Points on a hilly landscape, in no order, each with its height.
From any point a ball rolls to the lowest of the 6 points nearest to it. It stops when none of these is lower. Distance is the straight distance between rows; heights are no part of it.
z_801 (h 5.28): [156 122 153 105 147  88  84 153 114 172 133 124 128 129 153  86  95 130
  90 108 162 166 127 129 123 101 146 109]
z_986 (h 3.78): [170  78 122 148 141 107  88 122 103 154 106 156 125 151 158 107 119 144
  98 111 125 158 131 125 152 112 165 113]
z_460 (h 5.70): [186  79 109 160 146 142  97  95 110 101  90 171 110 154 138 141 108 151
 126 131  67 140 127 115 159 186 151 128]
z_458 (h 3.80): [187  84 140 138 136 154 114  94  78 179 149 154 137 158 144 110 107 167
 100 123 122 127 100 150 144 121 161  73]
z_667 (h 3.69): [122  94 101 149 138  98 140 148 107 119 123 140 131 148 156 108 143 127
 139 130 111 138 116 129 133 149 108  98]
z_278 (h 2.35): [120  60 124  88 142  50  87  86 161 103  64 103 117 144 118 151 158 110
  96  74 161 138 174  94 139  97 117 126]
z_840 (h 4.22): [175 104 126 131 142 136 112 127  82 184 153 127 137 157 161 106  87 150
  94 138 135 140 104 148 128 115 139  70]
z_91 (h 3.45): [149  86 138  97 146  58  81 114 149 133 109 117 117 147 134 123 155 130
 101  57 153 144 169 113 138  86 145 138]
z_321 (h 3.56): [110 124  98 141 120 106 151 152 126 127 142 142 136 138 149 106 145 114
 156 144 104 130 118 135 109 147 118 113]
z_570 (h 5.51): [220 115 160  85 132 114 114 167 114 198 155 128 150 124 140  73 109 122
  74 115 172 147 119 152 114 112 154 102]
z_873 (h 4.39): [186 167 165  87 140 134 136 182 128 197 153 126 134 105 109  73  33  66
  92 110 171 169 144 119 117  86 133 139]
z_715 (h 4.16): [ 78 135  80 135 114 106 138 173 124 101 156 121 142 144 126 140 170 133
 158 135 101  90 155 112 124 165 136 145]
z_988 (h 1.87): [ 80 148  97 126  80 151 159 152 121 116 166 112 150 136 114 162 177 160
 162 174 132 123 168 119 125 155 160 149]
z_105 (h 1.09): [173 122 114 184 167 142  60  91 147 105  42 173  84 145 101 164 140 138
  96 107 105 143 195  91 164 197 141 147]
z_924 (h 3.20): [ 38 104  88 143  98 127 121 166 140  90 148 120 134 165 127 169 172 164
 168 144 118 109 198 104 122 167 152 170]
z_915 (h 3.00): [ 75 140 149 116 131  57 102 131 146 121  98 162 127 106 159 125 125 119
 126 100 150 145 124 109 139 122  81 108]
z_929 (h 5.16): [ 92 200 102 122  83 134 172 144 124 129 127  91 133 101 117 140 160 120
 153 161 128 107 131 124 124 129 129 181]
z_621 (h 4.38): [ 89 184 130 152 134 139 137 123 164 134 127  99  97  94 131 108  93  74
 163 147 138 131  91 120 124 105  82 155]
z_918 (h 1.44): [114 177 152 111 137 105 100 145 139 184 127 111 112 110 147  98  51 110
 111 118 166 168 128 106 133  94 108 129]
z_905 (h 3.97): [ 69 173 137 133 123  60 108 130 155 111 106 125 128  93 133 133 127  90
 138 123 128  97 110  90 122 128  72 144]
z_341 (h 2.38): [104  39 121 143 147  78  87  81 167  83  65 149 131 149  96 164 153 127
 123  51 139 115 179  80 150 126 115 142]
z_692 (h 5.42): [142 136 142 122 138 116 122 140 112 174 128 126 125 138 174 101 105 127
 106 138 154 150 126 132 131 113 112  88]
z_402 (h 5.58): [140 116 124 129 149 136 124 135  96 162 143 136 135 149 164  98 114 124
 117 151 135 151 105 149 130 123 126  75]
z_396 (h 4.66): [ 44 187 101 124 119  80 119 129 148 121 109 108 128  87 119 144 135  92
 176 127 133  59 122  87 123 121  81 156]
z_684 (h 4.44): [114 102 112 158 158  87  94 150 125  79 101 190 127 137 117 139 157 145
 156  99  85  71 148 109 114 156 131 142]
z_446 (h 6.05): [ 62 193  85 106  91 119 157 143 140 116 126  91 126 107 124 149 161 118
 151 161 115 117 153 107 125 132 113 170]
z_793 (h 6.12): [ 80 193 116 131 106 138 147 138 162 110 119  74  84  79 110 124 119 100
 171 139 130  95  99 110 147  85  94 211]
z_640 (h 4.64): [155 113  94 148  97 156 174 135 119  92 170 126 173 166 107 143 154 174
 155 149  91  91 142 117 112 175 169 137]
z_824 (h 4.28): [147  98 124 182 176 124  85 116 139  71  66 193 113 131 105 157 141 151
 153 103  73 100 168  94 130 187 135 162]
z_73 (h 5.41): [120 101  92 132 154 119  92 144 132  71 134 162 121 163 107 157 137 173
 161 142  61  74 168  97 121 202 167 188]
z_19 (h 5.04): [178 149 164  90 152 126 119 178 125 201 156 122 138 128 145  82  74 110
  85 132 183 152 128 143 118 102 139  98]
z_993 (h 6.16): [142 101 121 116 141 200 159  71 106 167 206 132 104 167 121 131 131 139
 104 120 117 142 100 197 108 109 144  40]
z_548 (h 2.68): [105  86 151 135 139  64  91 123 131 122 104 160 117 142 144 126 148 134
 118  85 129 150 148 111 150 118 117 113]
z_145 (h 4.14): [170  65 126 168 143  96  89 117 119 145  96 146 108 155 132 131 140 141
  96  69 124 151 158  98 161  95 166 134]
z_15 (h 7.15): [126 178 157 122  80 194 180 110 101 122 151 111 164  86 106 171 184 167
 129 169 147 121 112 155 123 118 155 131]
z_858 (h 0.80): [116 186 117 133 105 132 160 143 148 122 144 102 116  94 131 128 129  80
 155 167 125 135  97 124 123 123  96 147]
z_378 (h 0.65): [175 173 163 112 150 161 133 148 125 202 139 108 138 110 114  93  32  87
 105 136 189 146 124 118 132  87 122 107]
z_430 (h 4.89): [128 182 130 131 105 169 172 135 145 115 129  71 114  82 122 115 105  87
 147 156 136 112  83 138 122  98 107 204]
z_540 (h 5.26): [140 164 164  91 143  94  96 162 127 180 139 111 121 113 141  85  83 132
  90 122 186 159 147 119 135 103 136 115]
z_64 (h 4.71): [ 90 172 146 121 144 106 112 141 141 160 116 128 109 110 157  96  77 100
 123 120 165 170 115 119 144 109  90 121]
z_168 (h 6.09): [116 169 135 127 144 154 131 141 123 176 134 106 107 129 144  99  81  90
 131 166 163 159 105 145 128 109  93 115]
z_617 (h 3.79): [168  85 116 166 152 122  74  96 128 124  74 158  95 158 123 162 129 155
 104  87 107 157 168  87 177 155 142 149]
z_225 (h 5.71): [168  93 107 149 129 137 115 134 122  81 142 165 136 168 123 128 124 154
 160 148  56  87 131 114 131 197 169 142]
z_131 (h 0.95): [ 62 116  98 153 102 173 155 148 125  94 161 126 151 162 112 166 163 189
 157 183 123 118 198  95 142 180 171 150]
z_182 (h 5.99): [147 168 136 122  91 196 196 105 120 106 176 110 147 110 108 149 167 135
 120 156 134 134 108 197  97 131 151 105]
z_554 (h 5.14): [113 175 132 142 139 139 132 137 150 151 128 112 104 102 145  93  81  76
 154 149 148 146  95 124 132 109  81 127]
z_899 (h 6.00): [153 157 171 108 127 215 155 109 147 124 141  95 120  90 117 126  76  83
 155 171 148 149  61 184 117  88 108 161]
z_322 (h 5.55): [206  79 117 162 147 136  83  85  98 138  99 151 114 155 118 131 107 164
  96 117 114 142 149 119 164 126 180 122]
z_144 (h 4.09): [207 108 156 115 148 161 126 120  98 201 171 133 150 151 125  94 115 136
  67 107 134 116 106 171 118  87 165  48]
z_730 (h 5.66): [141 132 134  83 130 190 172  97 121 148 177 110 110 162 120 124 127 125
 108 147 142 153  97 198 103 122 117  55]
z_176 (h 4.61): [172  86 135 113 130  92  85 148 115 160 121 142 112 153 152 116 145 142
  86  75 151 158 149 119 140  97 165 126]
z_827 (h 3.94): [ 83 141 157 103 127  73  87 132 143 142 104 127 118 103 147 115  99 116
 107  98 147 144 127 106 152 102  90 111]
z_571 (h 5.00): [ 91 200 118 126 101 141 166 134 148 124 117  73  94  82 121 135 137 108
 163 163 129 114  99 113 136 102 116 202]
z_215 (h 3.66): [ 72 134 123 129 157  47 106 149 141  86  95 176 171 106 119 159 164 126
 153  78 115  72 139  95 117 140 104 129]
z_429 (h 3.70): [ 62 149 120 110 138  50 103 122 133  85  81 146 172  85 116 152 148 106
 151 116 128  74 127  91 107 138  88 135]
z_244 (h 4.50): [139 124 109 127 103 167 196 112 133 113 186 114 150 146 132 134 150 115
 138 145 112 134 109 176 102 157 133  94]
z_669 (h 3.03): [ 77 108 139 110 139  29  99 132 160  81  63 160 181  96 109 149 153 120
 140  90 144  93 149  86 115 134  85 120]
z_69 (h 7.04): [131 121 192 114 108 213 170 178 149 124 121  70 113  63 114 122  92 103
 182 143 146 115  70 167 118  51 124 223]
z_504 (h 2.46): [ 93  84 152 126 140  60  98 120 147  91  80 167 141 126 134 143 155 119
 122  74 135 137 153  97 128 121  97 117]
z_815 (h 3.52): [127 111  93 148 112 151 144 147 119  94 160 130 152 164 101 148 136 182
 151 160  85  82 175 102 120 180 175 163]
z_350 (h 0.43): [212  81 141 142 142 125 100 123  99 176 137 146 149 147 152  93 121 152
  89 102 145 130 109 139 143  97 174 100]
z_191 (h 5.03): [115 148 118 130 119 130 142 134 130 150 141 106 123 124 147 102 118  92
 136 162 127 161  88 140 109 135  88 102]
z_529 (h 5.13): [154  77 105 166 135 111 101 132 109 118 113 176 131 156 148 117 122 142
 154 124  80 129 121 125 142 165 131 117]
z_952 (h 5.95): [ 56 201 102 120 107 113 137 121 154 111 118  83 111  77 121 156 137 114
 166 143 122  82 125 106 128 110  99 200]
z_81 (h 4.52): [155  85  93 141 128 134 136 127 123  98 142 154 132 159 143 122 135 136
 155 145  73 109 118 133 121 168 153 126]
z_509 (h 4.90): [196 146 179  79 138 120 112 176 138 185 150 119 139 103 120  60  65 101
  75 108 169 158 134 130 112  89 142 134]
z_200 (h 3.16): [136  62 133 151 141 101 102 123 127 110  97 174 118 147 144 130 123 152
 114  87 121 147 149 105 157 140 131 118]
z_469 (h 1.49): [139 164 132  87 133 194 159 116 126 153 153  88 105 119 121 109  81  84
 132 183 148 158  84 170 115 116 102  99]
z_8 (h 6.25): [110 168 148 142 143 189 137 136 151 159 118  92  95 105 140 101  52  61
 159 141 158 151  91 137 138  79  89 158]
z_277 (h 4.47): [174 119 111 166 182 145  72 114 138  66  57 192  99 147 101 154 144 137
 130 135  74 108 172 104 143 222 139 162]
z_933 (h 6.20): [127 148 126 123  87 183 199 124 114 109 167  95 170 120 120 163 177 137
 122 164 129 129 123 156 112 131 149 138]
z_646 (h 4.73): [128  98 107 159 150  96 116 145 117  99 128 162 122 150 139 116 148 143
 148 115  86 119 129 126 134 164 124 130]
z_151 (h 4.36): [ 82 133 102 127 137  74 135 166 132 108 119 147 136 130 142 136 169 110
 161 112 103  92 133 116 123 161 112 130]
z_140 (h 5.15): [177  64 118 164 140 133  99  95  94 140 119 164 124 160 155 120 102 161
 109 122 108 147 111 132 167 142 152 110]
z_219 (h 6.55): [145 166 167 119  96 214 188 109 139 121 170 131 123 116  86 138 167 133
 104 139 133 152  94 222  95 126 118 102]
z_130 (h 3.49): [117  97 139 134 131  97  95 146 107 149 115 129 123 157 160  94 133 151
 103 108 139 162 137 113 139 124 130 115]
z_106 (h 1.88): [ 96 105 135 138 135  78  98 137 119 123 109 169 115 129 166 108 137 129
 144  95 127 136 135 112 140 130 105 105]
z_558 (h 5.91): [151 156 129  95 162 164 139 136 112 194 150 104 120 132 151 105  75 116
 104 169 165 141  91 149 112 100 111  72]
z_745 (h 5.65): [139 140 125 111 142 160 144 112 109 178 145  97 120 139 155 116 110 108
 112 166 157 152 103 175 119 113 107  65]
z_412 (h 5.33): [106 147 128 127 133  94 132 144 125 144 125 141 114 125 161  97 116 118
 131 144 140 157 107 128 134 119  93 104]
z_837 (h 4.53): [ 41 162  99 104 124  65 111 150 141 102 115 113 144 103 111 177 152 120
 174 137 121  73 148  98 126 142 107 150]
z_418 (h 2.88): [105 131 103 152  94 169 170 128 110  95 182 120 173 160 111 174 172 179
 154 152 114 118 173 112 126 161 166 133]
z_983 (h 1.31): [123 112 116 140 113 125 157 138 124 106 151 128 132 159 163 110 137 114
 139 154  98 135 107 154 104 157 125 101]
z_594 (h 6.44): [138 180 121 120  85 178 190 122 136 122 166  94 151 111 108 141 164 122
 130 174 135 139 104 141 114 136 128 132]
z_553 (h 4.84): [127 140 155  82 140  56  88 143 149 149 115 118 106 118 146 117 106 132
  87  88 176 157 148 110 142  96 129 131]
z_891 (h 2.67): [136  50 127 107 149  65  95  90 149 114  81 112  96 145 110 154 158 140
  99  42 132 128 180  94 143  92 142 140]
z_841 (h 6.13): [149  80 107 134 115 167 160  81 108 146 177 138 124 161 130 118 106 155
 118 136  86 125  97 158 113 146 143  60]
z_568 (h 5.17): [150  76 110 154 126 124 126 116  98 142 138 149 127 160 150 113 113 137
 130 138  97 130 106 141 124 149 139  86]
z_372 (h 6.90): [133 190 121 105  91 182 184 115 135 108 148  91 129  90 111 126 151 107
 129 178 137 122 101 166  98 121 121 155]
z_374 (h 3.43): [139  59 114 165 165 112  81  66 171  96  56 145 102 147  69 180 132 130
 105  53 116 127 198  67 158 159 136 142]
z_263 (h 7.37): [137 210 165 117  85 192 178 115 141 114 132  79 141  74  99 153 140 128
 135 179 153 122  83 162 128  86 135 185]
z_979 (h 0.85): [ 88  51 138  93 144  59 109  85 164  76  52 125 152 151 110 163 161 110
 109  64 152 133 172  87 134 120 119 131]
z_770 (h 3.88): [165 101 138 111 140 110 104 145  98 179 126 128 137 147 153 102 119 152
  91 114 159 154 116 138 136 113 157 106]
z_729 (h 5.72): [140 119 127 112 111 206 185  85 119 129 202 130 114 151 117 138 154 140
 105 131 105 147 105 198  94 115 134  65]
z_772 (h 5.30): [130 106  99 155 124 111 133 138 121  91 140 165 131 146 121 128 150 140
 165 123  69  82 138 115 124 175 148 162]
z_293 (h 6.38): [144 165 176 121  98 212 172 133 143 109 137  73 124  72 111 126 108 131
 147 171 152 121  77 153 119  78 131 221]
z_259 (h 5.48): [154 123 113 146  94 179 193 107 128 106 182 123 155 154 111 138 151 147
 151 134  91 122 121 172 106 162 155  96]
z_353 (h 3.27): [128  64 133 168 160 100  96 101 132  93  71 174 119 132 109 143 140 150
 121  78 110 128 170  89 153 144 129 139]
z_534 (h 5.01): [ 26 149  91 105 123  74 111 162 143  88 117 106 140 121 106 180 156 123
 166 136 110  57 163  96 114 156 117 155]
z_560 (h 7.78): [125 194 174 137  74 218 163 105  75 125 167 128 155  70  91 159 187 185
 106 157 142 123 118 204 104 109 133  95]
z_439 (h 7.65): [142 190 185 100  96 225 174 109 119 128 153 102 150  61  93 149 137 138
 111 168 147 114  87 183 112  97 119 146]

Call two points neighbours if one is among the 6 nearest of the other. Go from one point of each pair to the other, from neighbour to neighbour, staying as low as possible. Name the highest point that can't be avoided.
z_469 / z_350: z_191
z_106 / z_131: z_715
z_106 / z_983: z_667
z_979 / z_106: z_504
z_350 / z_983: z_986
z_918 / z_983: z_827
z_105 / z_979: z_353
